Each row is a point on a tangle of strands that fork and nearly touch. The rows are in no order.
In the rows, zero is written as 128.
Points whose rows are less than 120 apart are linked; no others are. Some points are linked to none.
sunog: [129 126 130 152 131 141 119 124 219 148  98 126 179 135 157 134  89 138
 101 123 111  67 161 117 103 150 119 135 169 189  90 157 105 111]
Rorer: [103 119 142 172 156 100 117 113 116 105 116 108 174  76 140 116 127 160
 133 124 104 113 141 108 120 124 124 182 157 101  93 145 119 105]
vikad: [ 96 144 162 150 141 126 187  94 162 141 136 175 141 156 178 126 126 128
 131 151 109  89 142 116 111 144 171 156 173 150 102 147 107 122]
nolon: [104 130 161 142 154 174 139 112 165 102  96 119 162 166 112 147 134 156
 150 134  86  55 120 113  87 138 102 156 133 171  62 149 112 127]
Mesod: [ 98 110 122 145 148 130 116 146 130 132 128  70 155 125 109 102 150 140
 139 122 126 130 116 103 112 123 132 164  99 136 104 157 129  97]
lala: [126 180 127 137 150 154 127 136 106 146 112 124 124 144 104 160 174  83
 168 155  92  97  61 129 115  97  91 164 119 160  76 175 100 121]
Tubu: [153 178 179 106 125 126 130 131 147 124 120  79 138 129 119 143 212 123
  91 126 136 135  70 105 115  83 123 106  98 166 182  76 193 136]
vus: [141  90 115 149 105 114  70 142 172 158 134 110 138 134 118 180  96 135
  91 102 131 138 124 131 153  91  88 102 136 162 137 155  97 108]
Bug: [151 137  91 107 127 125 110 151  47 114 112 143 108 107 100 143 127  96
 159 138 137 126 118 148 147 132  95 124 133  83  98 130 108 130]
zez: [136  76 119 120 112 158 108 139 195  94 126 141 108 176  97 141  48 185
 133  92 153 110 172 157 137 152 113  63 107 153 146 117 154 175]
por: [123 167  96 106 131 139 148 104 120 120  91 101 124 152 130  57 135  54
 158 156 199 160 128 125  90 175 165 157  76 120 134 148  80 129]
kogik: [154 142 181  95 127 166 137 139 149 103 127 104 115 130  97 156 181 150
  99 131 103 107  96 114 128  73 104 104 109 155 178  73 203 177]
Fulaz: [126 138 140  86 108 149 169 111 169 152 147 166  98 164 147 157 122 113
  90 129 145 117 119 139 137 127 148  82 124 172 179  84 165 144]
bolu: [113 138 161 130 129 126 165  82 155  89 105 130 164 127 164  79 121 164
 136 134 148 113 161 116  86 180 169 151 135 102 131  98 124 123]
nul: [129 125 119  61 120 195 159 149 163 124 102 122  90 199  83 120 113 105
 124 120 162 105 131 135 117 167 124  87  74 154 126 132 168 152]
Lut: [128  89 124 150 167 135  98 139 104  40 107 138 173  97 110 132  86 206
 161 102  95 119 181 132 113 165  97 145 138  79  67 125 112 143]
Fuz: [151 143 101 126  94  70 100 104 136 148 130 130 134  74 159 156 103 120
  64 120 154 186 114 110 156 123 148  81 118 151 197  64 131 106]
fet: [134 154 105 126 119  97 111 142  63 160 158 157  78 103 121 161 162  89
 144 144  96 139  93 154 169  87  84 136 149  98 138 132 125 122]
sot: [129 134 182 115 135 182 136 139 179  91 107 104 133 163  89 145 149 155
 134 121 102  82 103 123 102 104 109 112  91 183 147  80 203 159]
nase: [139 149  89 136 132 119 140 119 131 166 127 152 118 132 149 144  98  59
 118 164 134 133 144 121 146 139 141 129 135 140 100 192  72 116]
Kotuv: [123 111 117  93 146 177 134 150  76  72  91 107 135 135  90  59 128 118
 181 118 174 139 145 134 125 182 141 146  83  76  87 139 136 134]
Sibil: [129 155 135 125 134 119 160  97  74 100 143 200 114 111 167 133 119 165
 152 135 115 104 146 151 142 162 139 128 171  68 112  95 110 149]
sarir: [167 133 111  79 121  94 154 132  64 145 158 112  57 111 124  81 180  99
 115 134 169 184 127 117 164 110 162 125 114  64 185 104 178 145]
lifel: [ 96  97 148 162 172 119 137 122  98  97 149 138 153 104 148 108 125 183
 154 117  78 111 155 138 117 148 147 174 162  88  78 147 118 134]
panud: [130  96 129 120 145 120 124 153 139 181 159  62  96 182  97  81 169 113
  85  98 149 152 108 113 140 117 148 117  70 157 149 177 179 110]
gara: [107 171 154 136 137  95 169  71 119 102 113 144 132 115 193  61 143 126
 153 147 153 151 143 115 100 177 171 168 155  74 140 112 107 119]
Vebo: [110 108 130 124 107 132 146  95 195 132 123 125 156 135 162 110  80 153
 106 125 148 112 173 119 107 164 165 116 133 160 139 105 134 114]
vezil: [112  85 119 147 118 108 113 129 172 144 137  78 159 122 144 102 107 150
  94 108 138 137 162 105 118 139 158 117 125 146 153 126 148 104]
rebo: [154 119 153  78 119 129 171 131 116 154 174 143  56 142 126 143 178 130
 100 136 100 141 121 133 156  73 145 114 138 105 184  95 190 163]
dep: [142 142 127 133 125 155  92 111 182 123  89 109 161 134 109 189 103 133
 117 129 112  91 112 126 120 121  66 110 124 182 108 118  97 117]
regob: [193 158 110  77  85  98 127 105  93 135 140 135  79  85 132 164 143 121
  90 138 139 147 110 133 174  76 102  82 131 104 195  41 169 159]
viz: [125 121 123  88 149 156 137 162  66 101 120  83  99 134  94  51 169 112
 166 122 169 157 121 131 135 149 139 167  79  63 121 153 162 141]
tovo: [173 156 106 130 115 118  50 126 120 108 104  81 165  79 104 197 125 132
  92 117 130 148  76 122 144  92  64  98 106 157 161  73 127 114]
Lup: [139 146 106  86 117 134 138 124 119 117 108 100 112 152 128  58 137  84
 124 137 207 185 128 127 114 181 177 128  70 110 162 117 125 121]
botal: [156 176  84 116 141 136 112 123  61  95  70 106 155 102 107 137 127  82
 158 143 150 132 114 106 116 165  97 152 110 101  72 144  79 110]
tero: [118 131 145 141 130 144 118 108 129  96 118 165 132 129 121 171  89 176
 149 121  88  82 142 155 134 136  95 122 169 121  96 127 103 148]
sevor: [120 144 151 142 133 146 140 129 189 168 145  87 149 168 134 130 176 113
  89 128 126 130  83 107  84  87 146 116  97 224 177 117 150 120]
bofu: [104 190 155 165 142 107 126 114 102 165 151 152 127  90 156 174 189  98
 134 150  66 120  72 109 134  65  87 166 152 152 130 121 108 106]
dedu: [106  55 108 131 141 111 127 170 132 174 168  74 114 168 113  57 134 124
 102  96 155 160 143 113 144 149 181 124  87 133 147 189 166 112]
paz: [127 159 100 157 131 113 104 121 150 154 126  90 156  90 137 153 127 101
 110 144 118 136  97 102 119 101 106 139 110 167 138 132  95  93]
kati: [100  49 118 155 136 116  99 182 127 173 174 111  87 174  91 116 124 156
 120 101 109 140 152 157 145  92 129 131 146 128 119 218 135 133]
bes: [109 110 154 119 150 136 139 134  95  87 159 152 118 100 146 102 136 182
 150 124  97 130 138 150 131 137 146 142 131  85 113 109 150 156]
purik: [109 146 159 152 121 114 112 105 156 147 148 126 145 110 141 192 148 147
 111 122  77 112  82 125 134  75  95 139 152 180 144 107 128 114]
kal: [111 102 126 111 109 132 153  85 156 112 141 175 134 129 161 120  66 160
 115 126 147 106 180 135 136 170 176  94 145 126 147  98 128 138]
rono: [157 100 128  69 135 108 164 139 121 174 160 107  59 158 112  82 154 105
  82 116 165 171 137 121 163 131 186 102  85 113 190 132 191 140]
koles: [158 158 111 135 101  81  71 107 132 123 118  85 166  56 134 167 126 127
  72 118 142 172  93 100 139 105 115  95 109 156 196  57 138 102]
Lenop: [121 128 145 105 144 180 136 171  97 123 127 140  91 165  75 148 171 129
 176 143  90  84  95 174 123  95  99 140 137 123  80 183 141 158]
seror: [153 122 129  86 124 169 125 147 154  64 112 115 111 138  83 127  98 160
 136 110 134 111 140 139 131 151 112  82  84 123 147  82 191 180]
nes: [128 118 117 112 131  96 140 146  89 155 155 114  78 126 127  50 159  82
 119 124 179 203 123 113 157 154 172 137  91  67 174 140 157 117]
lisam: [109  96 158 138 113 112 141  86 190 128 175 168 133 133 165 155  98 187
 102 106  91 109 147 143 151 107 135  98 167 156 180  75 144 148]
tal: [132 183 103 174 124  76 124  95  98 166 144 182 122  80 178 156 109  76
 110 162 105 141 145 105 170 126 128 141 175  98 118 147  68  96]
dareg: [167 204  88 117 115 126 144  90 113 122  77 125 152  91 160 144 113  85
 117 152 169 130 119 107 103 159 119 126 101 134 134  86  60 116]
mukiz: [ 95  80 139 140 127 136 142 139 124 132 164 186  94 167 124 131  98 159
 147 132 109 113 163 186 131 116 151 118 171 123  86 184 121 156]
Disis: [117 161 160 126 124 121 156  98 194 136 125 111 152 138 156 112 166 133
 105 129 138 141 101 117  83 107 169 108 111 180 193  83 151 110]
Losu: [157 126 115 135  97 109  78 124 128 158 134 139 107 112 116 205 114 125
 103 100 127 152  89 141 164  79  69  84 140 141 154 123  98 126]
togup: [130 129 107  96 137 182 127 126 101  72  67 126 141 152  88 114  96 124
 177 131 170 108 146 126 102 202 126 125  86 112  69 144 111 137]
lag: [123 133 167 106 129 185 154 134 179 121 115 112 137 186 113 114 153 126
 119 129 140 106 106 116  94 129 136 111  83 185 145  99 172 137]
Bib: [157 142 115  90 113 149 111 145  73  90 105 111 125 102  94 141 143 130
 140 125 135 129 108 147 139 133  88 120 106  93 126  82 141 136]
pov: [128 169 114 161 129  87 112 104  54 143 133 181 115  96 151 166 129  99
 150 156  85 126 125 124 163 118 106 142 182  84  92 156  87 109]
zomaf: [104  72 157 155 127 128 110 117 182  97 175 141 147 120 147 129  93 219
 122  95  81 113 170 134 130 120 132 116 163 152 136 101 144 149]
duvo: [138  98  89 126 119 116  87 133 111 106  95 126 157 110  98 163  73 121
 123 114 151 143 149 127 142 151 102 108 121 112 105 135 101 117]
luma: [139 153  97 138 114 108 168  94 188 166 104 154 143 121 188 124  69  97
  84 157 154 117 164 120 125 155 171 120 137 159 139 126  81 112]
viv: [130 172 174 132 117 108 157  81 156 111 123 128 152  96 167 128 159 151
 111 131 127 131 111 122  96 120 149 111 135 144 177  51 141 121]
tuso: [132  68 125 165  91 133  75 146 205 160 125 114 150 158 115 163  74 158
 111 108 124 104 154 143 141 107  96 100 174 163 100 186  94 120]
poz: [179 158 114  71 103 106 148 116  86 129 134 116  77  96 135 119 167 110
 121 144 162 162 110 117 151 101 139 104 119  83 179  61 179 142]
batu: [146  91 154 131 117 154  87 169 158  89 148 169  77 144 100 164  94 211
 157 119 115 131 144 166 137 115  84  87 132 106  96 109 135 202]
nepen: [117 129 130 173 147  97 129 109 136 126  95 111 179  81 170  73 120 133
 128 134 144 133 161  91 104 167 150 191 148  95 104 147 106 100]
feg: [101 151 138 112 121 126 180 114 131 168 148 155  95 154 152  98 161  72
 132 155 152 151 109 127 126 134 175 145 122 135 156 138 128 124]
Lopi: [ 85  87 173 125 162 175 165 144 169 103 168 156 128 174 120 101 141 174
 157 128  70  87 145 145 107 124 138 133 145 153 115 131 172 160]
kenu: [104  60 117 155 148 132 111 150 133 123 111 119 156 135 125 103 102 158
 150 127 114 108 180 139 118 144 148 153 164 114  64 204 122 118]
soral: [147 112 126  76 121 175 127 145 182  97 103  98 112 177  78 135  86 140
 100 110 157 111 137 132 127 150 124  62  59 164 160  97 194 158]
kiro: [178 116  86 125  84 115  72 154  61 113  85 158 111 125  68 187  78  99
 147 110 163 146 136 171 151 138  74  94 141  88  91 131  72 164]
Felet: [104 107 149 157 127  95 142  91 142 130 168 180 136 107 172 144  83 186
 122 128  90 105 171 140 150 126 155 138 194 116 127 124 108 123]
bada: [122  85 114 131 152  99 128 151  88 123 161 118 107  97 131  64 129 138
 124 110 149 182 133 132 155 145 178 135 107  63 151 132 154 129]
ret: [ 99 121 157 131 150 160 152 104 152  71  89 123 174 146 134  77 107 177
 156 122 139  94 180 110  82 191 155 162 119 106  76 126 134 136]
sunam: [183 111 118 124  86 133  77 173  78 136 132 158  84 127  78 186 106 141
 141 119 135 148 119 173 158  94  73  93 141  80 102 138  99 180]
nir: [113 165 122 146 135 111 139 142 100 192 170 119  98 131 139 114 187  60
 126 142 119 161  85 110 139  89 131 151 108 129 147 154 130 112]
derit: [156 157 127  63 125 147 181 153 122 177 141 112  56 194 112 102 186  57
 119 138 170 155 107 126 138 115 152 134  89 135 163 145 169 136]
bezu: [ 98 141 171 181 144 111 119 104 157 133 135 105 181  95 143 149 164 169
 121 125  71  93 108 108 100  88 113 170 157 169 126 107 137  98]
Tirov: [169 107  67 116  94  79  65 169  60 121 104 129 120 114  84 177  96  86
 131 112 172 178 133 148 173 136  81  94 123  80 130 127  88 133]
Fune: [131  97 114 126 151 151  96 154  95  51  84  99 180 102  84 123  94 164
 157 100 135 122 157 132 110 162  95 124  99 100  90 115 139 134]
nore: [168 175  80  79  96 146 141 110 109 131  91 148 111 115 136 157 103  77
 112 140 177 126 118 137 126 162 116  89 102 140 140  86  93 127]
tes: [ 88  46  92 148 144  96 117 172 119 179 179 113  99 162 116  91 113 124
 116 109 134 151 170 130 155 126 169 126 130 117 130 217 139 111]
gameg: [150 156 120 122 101 111 115  76 168 121 102 129 167  90 157 172  84 145
  81 127 147 124 137 118 117 141 126  92 126 170 166  56 109 110]
Rigag: [ 94 111 171 113 155 169 184 145 115 107 162 165 110 156 139  89 159 167
 171 133 104 105 134 153 118 134 166 158 139 103 101 136 160 165]
misu: [116 121 121 141 119  76 146 117 165 195 178 112 109 142 153 103 158 101
  61 120 143 166 122 104 133 105 181 103 115 176 203 125 159 103]
misus: [112  85 152 158 140 146  74 168 126  96 149 116 130 124  89 150 128 197
 152 103  72 120 120 160 128  84  81 131 143 121  96 152 128 145]
Nulak: [108 139 132 118 133 166 134 127 131 105 110 101 146 147 106  99 146 126
 148 132 144 127 112 121 100 153 138 153  93 132 106 135 135 120]
rogup: [100 103 145 170 127 112 112 124 181 154 132  87 173 113 147 124 132 154
 109 122  93 110 137 100 105 106 134 154 148 172 132 139 137  90]
tur: [125 106 163 132 127 147 106 142 176 151 160 130 101 162 100 172 148 154
 105 103  83 110  93 152 149  68  84 107 138 168 158 124 158 143]
katan: [104 105 114 125 137 121 145 139  69 114 138 142 109 113 122  76 125 123
 162 127 150 150 143 133 133 159 171 148 127  69 109 155 128 134]
Semum: [146 117 116 145 143  98  98 128  85  75  77  65 182  68 114  87 128 132
 137 108 179 184 134  98 108 161 139 145  92  75 129  89 134 109]
barek: [157 113 109 128 107 143  69 116 186 102  88 100 171 113 100 197  72 159
 103 105 133 127 126 120 138 125  80  81 110 167 145  80 105 117]
Bunuz: [108  97 143 171 118  60 111 112 156 159 159 152 155  74 187 128  89 160
 107 120  99 127 170 114 154 116 147 148 191 118 146 127 119  96]
Bizut: [165 131  63 128 118  91  65 178  62 153 118 101 116 110  77 170 122  46
 119 127 156 172  96 136 166 112  60  97 102 108 130 160  99 112]
Feza: [ 79 107 148 182 162 122 109 155 113 144 155  85 155 113 114 100 178 153
 151 123  83 122 100 113 116  86 121 183 132 135 105 167 141  98]
toz: [100 145 159 123 150 188 153 106 151  75  82 135 150 178 112 123 118 150
 171 134 121  67 140 121  83 181 126 141 117 136  71 131 132 140]
lige: [109  72 131 108 156 134 139 178 130 167 172 115  75 195  85 104 146 127
 112 104 117 128 140 154 135 108 148 121 120 137 143 197 179 137]
Nanep: [145 165 109 108 108  97 148 123  67 157 165 163  79  96 156 136 171  92
 130 152 112 141  99 139 163  91 111 138 146  91 166  89 151 131]
Nuda: [101  67  92 107 111 127 155 129 153 151 140 133 116 165 143  69  73 123
 112 122 176 142 183 127 137 182 203 103 121 124 127 155 135 116]
zusi: [128  85 140 154 120 117  82 170 117 146 171 147  93 123  99 165 126 173
 134 108 102 150 110 162 152  72  94 122 157 110 127 164 123 143]
Dofet: [164 127 120  89 131 164 110 148  99  53 105 133 106 116  84 138 107 161
 153 127 128 114 148 157 128 145  84  95 109  88 125  82 146 170]
ton: [ 94 146 171 156 158 153 127 147 128 139 141  93 151 138 120 132 201 132
 150 131  83 114  70 124 107  84 111 183 118 162 119 136 157 111]
suzuz: [135 122 122  72 108 135 176 125 129 145 135 126  87 164 135  72 133 102
 114 131 192 167 132 136 139 163 193 102  91 112 168 117 168 136]
kab: [124 172 154 129 124 107 182  87  89 133 159 208  98 124 188 149 139 126
 143 145 101 101 124 142 144 133 142 135 192 106 140  96 122 135]
zomo: [125  60 122 175 113 120  85 153 143 140 130 132 154 144 108 139  80 163
 139 112 116 124 173 147 137 112 119 128 179 123  77 204  97 128]
zedef: [159 154 114 145 101  92  73 127  84 131 133 145 120  70 127 191 128 130
 124 116 114 159  93 139 182  82  64 114 154 110 165  91 107 118]
muv: [170 162 104 115  97  80  96 114  82 122 139 141 116  52 148 168 125 122
 104 125 134 161 110 136 176 101 105 101 141 103 186  38 141 120]
namat: [117 114 129 140 103  79 137  88 170 143 147 119 142 103 176  90 116 145
  88 124 168 162 147 110 120 137 198  98 139 132 204  84 148 117]
ripev: [103 101 154 128 164 162 119 164 102  98 149 138 114 141  91 125 149 165
 173 127  75  88 121 171 117 109 107 146 146 109  77 162 140 153]
Zata: [143 117  97  99 120 115 108 175  84 183 152 135  49 165  84 153 142  72
 115 121 143 150 112 156 163  97 103 106 129 105 140 193 140 138]
Falu: [150 115 111 122  97 134  92 100 193  99  92 101 170 112 122 155  59 155
  82 105 162 126 151 105 115 158 123  72 103 174 162  68 131 118]
Zugi: [125  96 110 172 139  76  85 136 120 108 112  48 179  75 129  77 127 118
 103 109 160 187 140  87 117 146 146 142 105  99 144 122 133  94]
Ziv: [142 197 132 142 144 156 116 109 116 126  88 122 141 128 125 201 160  97
 146 147  86  75  72 122 108 112  59 144 129 171  84 138  83 122]
derus: [115  67 120  91 157 159 155 186 123 125 156 110  89 189  91  74 136 151
 139 115 136 138 152 157 128 132 161 125  99 105 114 173 180 153]
lerok: [141 150  90  86  95 140 176  93 166 149 110 150 118 148 159 130  82  85
  94 142 185 131 148 125 119 166 177  91  98 161 148 113  80 125]
Fof: [127 148 113 125 136 154 107 165  73 138 119 116 106 151  66 156 173  87
 170 146 100  99  71 150 131 101  73 143 130 125  73 191 123 125]
lezug: [146 127 124  92  90 128 146  93 128 110 141 193 107 120 151 157  74 145
 114 120 149 123 163 157 161 156 137  77 142 114 162  70 128 141]
Domig: [123 121 139 159 131  79 131  96 155 132 122 150 178  74 188 103  92 167
 109 135 133 113 184 109 116 164 162 161 175 102 125 118 110  99]
Vepu: [141 199 163 119 128 101 130  76 129  82  98 110 168  87 153 104 181 144
 145 128 139 148  96 129  92 124 138 122 117 117 176  37 149 119]
zoke: [133  85 105 141 157 110 103 158  58  74 112  93 156  67 111  87 116 138
 150  97 153 177 155 122 139 160 144 144 104  57 117 112 137 117]
vure: [124 172 112 146 129 107 158  99 112 154 116 151 116 119 164  99 126  76
 139 167 143 140 132  99 123 154 159 171 136 107 108 160  72 106]
buf: [137 151 104 124 142 134 144 105  83  98  79 159 142 123 138 125 100 113
 153 144 143 113 155 114 125 185 136 152 157  79  57 164  92 120]
mubef: [ 99 108 145 143 126 160 137 121 223 156 119 108 160 176 156 145 107 133
 115 125 103  65 144 114  97 120 141 127 153 222 110 138 114 121]
tizi: [129 150 121 165 129  69 128  96 133 154 118 177 150  74 197 128  94 104
  98 151 132 130 172 100 143 150 146 145 173 101 122 137  81  97]
noku: [102 134 183 157 156 147 144 145 155 172 153 105 137 167 131 134 206 129
 118 131  94 122  70 103  98  68 128 154 128 198 165 131 174 118]
soge: [113  63 127 142 120 124 116 131 160 102 153 166 141 125 134 123  55 206
 129 100 120 123 198 150 137 151 139 103 159 115 115 128 118 154]
girov: [ 99 124 161 141 124 106 154  97 121 142 181 207 105 128 173 160 124 161
 132 128  78 107 134 159 160  97 128 128 191 134 149 108 119 147]
Zir: [135 142 130  78 114 142 180 119  89 104 131 168  88 133 142  89 143 126
 156 142 155 130 141 148 137 149 160 136 128  74 139  91 146 155]
bakem: [ 89 128 190 131 137 181 175 124 178 138 132 143 142 188 138 122 168 138
 136 136 109  89 111 116  87 113 141 137 123 186 137 115 165 129]
tok: [140 131 137 118 127 129 102 150  94 142 152 141  88 120 108 170 155 142
 128 130  96 126  98 161 156  77  84 120 154 111 138 135 145 139]
mesor: [108 136 130 160 135 159 150 138 181 155 118  78 165 158 130  94 154 105
 135 142 117  94 115 104  79 115 136 177 109 191 101 180 103 116]
zaber: [140 121  99 169 145 121 112 134 174 154  81 122 191 115 156 102  91 116
 110 130 124  95 170 112 106 170 143 156 159 154  68 188  91 101]
Zuv: [105 140 129 179 154 144 128 141 148 152 115  99 164 141 120 101 153 101
 162 152  92  97 104 100  97 123 133 196 143 159  49 215 101 100]
Gupi: [160 183  99 126 135 136 119 106 112 101  63 102 174  94 137 123 126 111
 137 142 166 133 125 101  87 167 117 157 104 124 103 121  75 118]
zifuz: [149 163 134  90 139 138 164 115  57  70 126 162 106 105 144  98 136 149
 172 137 137 108 139 145 120 166 136 140 138  58 101  81 126 155]
vifip: [151 131 119  50 124 187 164 155 134 143 115  90  77 203  86 106 166  85
 114 133 176 136 115 127 128 142 136 107  62 139 139 142 183 138]
Lep: [ 77 117 188 143 135 149 184 110 154 149 163 177 134 174 168 136 150 145
 136 132  97  90 123 131 113 111 160 142 164 167 136 118 154 131]
bopud: [118 179 146 167 145  91 121 107  76 134 155 176 117  86 152 170 157 131
 154 141  56 103  99 129 151  87  93 153 181 106 111 124 108 114]
gof: [149 157  84 105 134 164 148 109 106 103  66 138 138 163 114 130 103  89
 161 153 154 110 139 120 110 189 135 128 121 117  53 177  72 129]
tefit: [155 202 119 134 129 142  96 108 103 112  87 103 163  85 114 188 159 114
 134 136 100 104  61 106 102 124  52 142 110 159 110  90  79 115]
tef: [155  79 133 136 108 161  81 170 168  95 116 148 105 160  68 168  65 189
 147  90 137 112 159 151 132 132  82  69 108 119 119 122 131 179]
vizu: [157 162 105  80  82 120 138  90 100 131 128 186  93 119 152 175  84 101
 122 135 162 122 123 164 162 144 114  75 143 126 152  71 104 128]
vak: [148  71  99 127 149 112  78 172  72  52 103 100 167  84  77 128  95 160
 141  90 133 174 161 145 136 153  90 127 111  71 104 110 117 144]
muz: [119 123 109 101  99 141 146 104 187 163 132 146 117 157 151 161  82 110
  78 132 154 118 137 136 135 137 151  77 121 182 163 113 114 124]
Lipa: [159 152 139  79 116 135 184 125  82 131 163 154  69 134 130 146 179 112
 145 158 109 125 100 126 148  76 109 130 148 100 159  87 175 156]
mapun: [109  78  95 164 130  59  93 163  78 140 175 142 122  87 127 128 105 124
 123 108 112 191 157 134 185  97 121 140 150  66 152 155 117 110]
dodet: [122 133 131 100 132 161 125 145 139 139 121 115 112 158  88 158 147 110
 138 132 113 102  85 147 135 114  93 116 106 151 119 134 138 131]
neb: [144 171 123 175 151  99 112 110 164 130  74 104 206  67 174  89 123 120
 107 133 136 127 145 100  77 151 119 179 132 122 122 136  89  95]
vuriz: [121 187 119 116 139 153 164 106 111 131 105 129 120 162 143  80 155  58
 164 167 151 137 111 121 105 154 145 175 109 132 108 172  74 129]
Zetig: [ 81  65 156 142 152 148 137 151 164 131 184 114 130 169 125  93 127 190
 131  98  77 108 158 141 121 113 162 125 144 158 126 147 172 145]
segig: [126 105 135  88 150 172 161 178 101 101 145 105  94 157  92  75 169 145
 161 134 124 134 119 151 129 133 139 158 102  88 111 152 180 155]
Tinaz: [114 125 100 141 156 120 128 142  29 109 111 129 125 110 120  84 133  94
 184 137 137 149 136 119 144 158 143 168 129  62  66 195 106 112]
Fep: [135 124  89 168 133  76  94 147 105 137 120  84 167  66 134 102 125  69
 109 130 146 193 142  80 132 132 128 148  99  93 137 147  95  79]
geno: [150 151  72 126 128 120 123 143  45 115  95 141 116 119 102 129 126  53
 178 148 146 150 127 119 137 155 125 132 129  83  62 185  81 114]
vuta: [105 160 151 121 143 175 152 128 161 120 100  88 160 178 119  92 165 102
 153 142 144 115  97 115  73 134 142 160  92 181 109 150 111 126]
zaz: [ 90 133 135 144 128 115 179 104 120 170 154 177 101 155 156 123 137  99
 149 153 103 111 119 129 142 130 174 146 166 135 100 179 103 118]
Lolap: [ 91 140 146 171 143 124 151 141 167 176 162 100 141 159 142  94 178  91
 135 143 106 129 103 100  99  93 148 181 117 179 126 182 111 100]
tiku: [110 144 125 127 109 108 187 104 174 200 161 150 101 153 168 111 145  77
  93 141 151 148 111 112 125 120 185 111 116 175 185 125 128 123]
Nomom: [124 161 142  67 111 144 196 118  95 145 143 175  71 169 154  87 168  82
 154 159 166 132 122 133 137 135 166 153 137 105 150 114 147 151]
Debof: [ 81  74 145 144 127 155 138 134 203 152 160 107 149 182 138 119 110 159
 123 113 101  91 151 118 108 129 149 111 143 194 133 148 156 127]
lon: [151 175 125 143 130 128  67 139  98 116 100  69 164  69  96 185 161 125
 126 125 104 133  61 115 117  93  54 138  99 148 135  93 119 106]
Mogi: [135 144 117 133 101  85 131  84 142 137 131 157 134  86 174 159  96 129
  89 130 137 142 137 118 146 135 135 109 138 141 172  85 116 108]
Gilod: [106 116 143 140 136 178  95 131 191 112  87  81 173 163  91 161 116 143
 138 128  96  65 120 118  97 124  77 130 116 191  83 145 125 124]
pemuk: [125 164 126 150 143 109 152  79  80  92  93 154 146 102 169  98 115 133
 145 147 142 128 153 104 109 192 153 168 161  58  92 124  96 121]
dato: [ 86 161 163 169 143 117 171 117 144 177 158 160 127 144 170 106 172  79
 154 163  96 128 112 103 118 108 159 181 145 155 109 186 104 110]
dilor: [141 163 151 135 133 121 102 137 144 156 137  75 137 104 118 159 186 113
  98 128 112 144  54 113 118  65  97 124  95 192 174  95 151 116]
viko: [170  95 139 122 106 158  92 187 101 117 150 176  62 138  88 167 112 181
 161 129 128 140 145 177 146 107  74  96 146  80  80 129 110 210]
levet: [139 116  72 146 130  91  89 172  78 149 132  89 135  93 102 140 130  61
 120 126 156 181 122  96 159 131 106 130  96 103 118 168  97  91]
gapez: [130 130 152  95 123 143 161 124 141 129 151 146 107 141 125 125 145 141
 105 128 127 131 120 130 141 118 152 103 114 131 174  87 191 149]
gedo: [126  66 132 145 142 148  79 162 134  69 120 143 144 131  86 139  73 203
 159 102 104 120 183 158 111 139 101 110 138  97  74 140 112 166]
durip: [153 163 149 107 109 124 119 110  88  80 108 118 141  74 132 124 153 147
 139 124 132 139 107 139 124 128 119 115 114  95 151  48 157 137]
Bizu: [130 133 158 134 105 113 120  91 168 140 156 168 134 122 160 196 119 160
  95 112  92 113 100 144 153  81 102 105 163 169 166  71 126 133]
loma: [131 141 166  99 152 157 154 157 140 165 142  85 100 184 107 102 217  96
 119 139 129 144  88 113 118  87 133 151  80 166 156 157 187 124]
dobe: [130 117 101 176 141 102 115 137 148 163 121 144 153 118 154 123  98  90
 123 150 110 117 153 123 137 128 141 155 168 142  85 207  93  95]
pif: [122  74 113 128  98 133 113 134 163 112 130 154 122 160 103 147  55 155
 115 104 154 129 179 152 146 143 127  80 141 131 129 139 111 142]
Piri: [148 164 116 162 123  99 145 100 191 156 102 125 172  85 188 110 105 111
  92 136 143 115 150 110  97 143 140 143 140 161 145 124  87 100]

A fork is a point with three links, a tip a point with one. Leave the first point through the second and follow the links. Name the first fork or tip that comes.
rono / suzuz: nepen
dato / zaz: dilor
Vebo / vezil: gedo
Bizut / Tirov: geno
mubef / sunog: rono

Follow the links from the first point to the second, and from the first to the third. Name the last point that the two ways share.
tuso / seror / mesor: Bib
purik / sarir / ton: geno
nase / ripev / tizi: nepen
pif / bada / Mesod: geno
Nomom / Rigag / Lenop: nepen
soral / dato / kiro: Bib
misu / pov / gapez: Domig

A fork is a point with three links. Follow the links from the first point to the second and name the forks in between, in order.
lag / katan: mesor Bib geno
muv / seror: geno Bib
Dofet / regob: Bib geno
Tinaz / Tirov: geno
kogik / geno: mesor Bib
gameg / bes: nepen
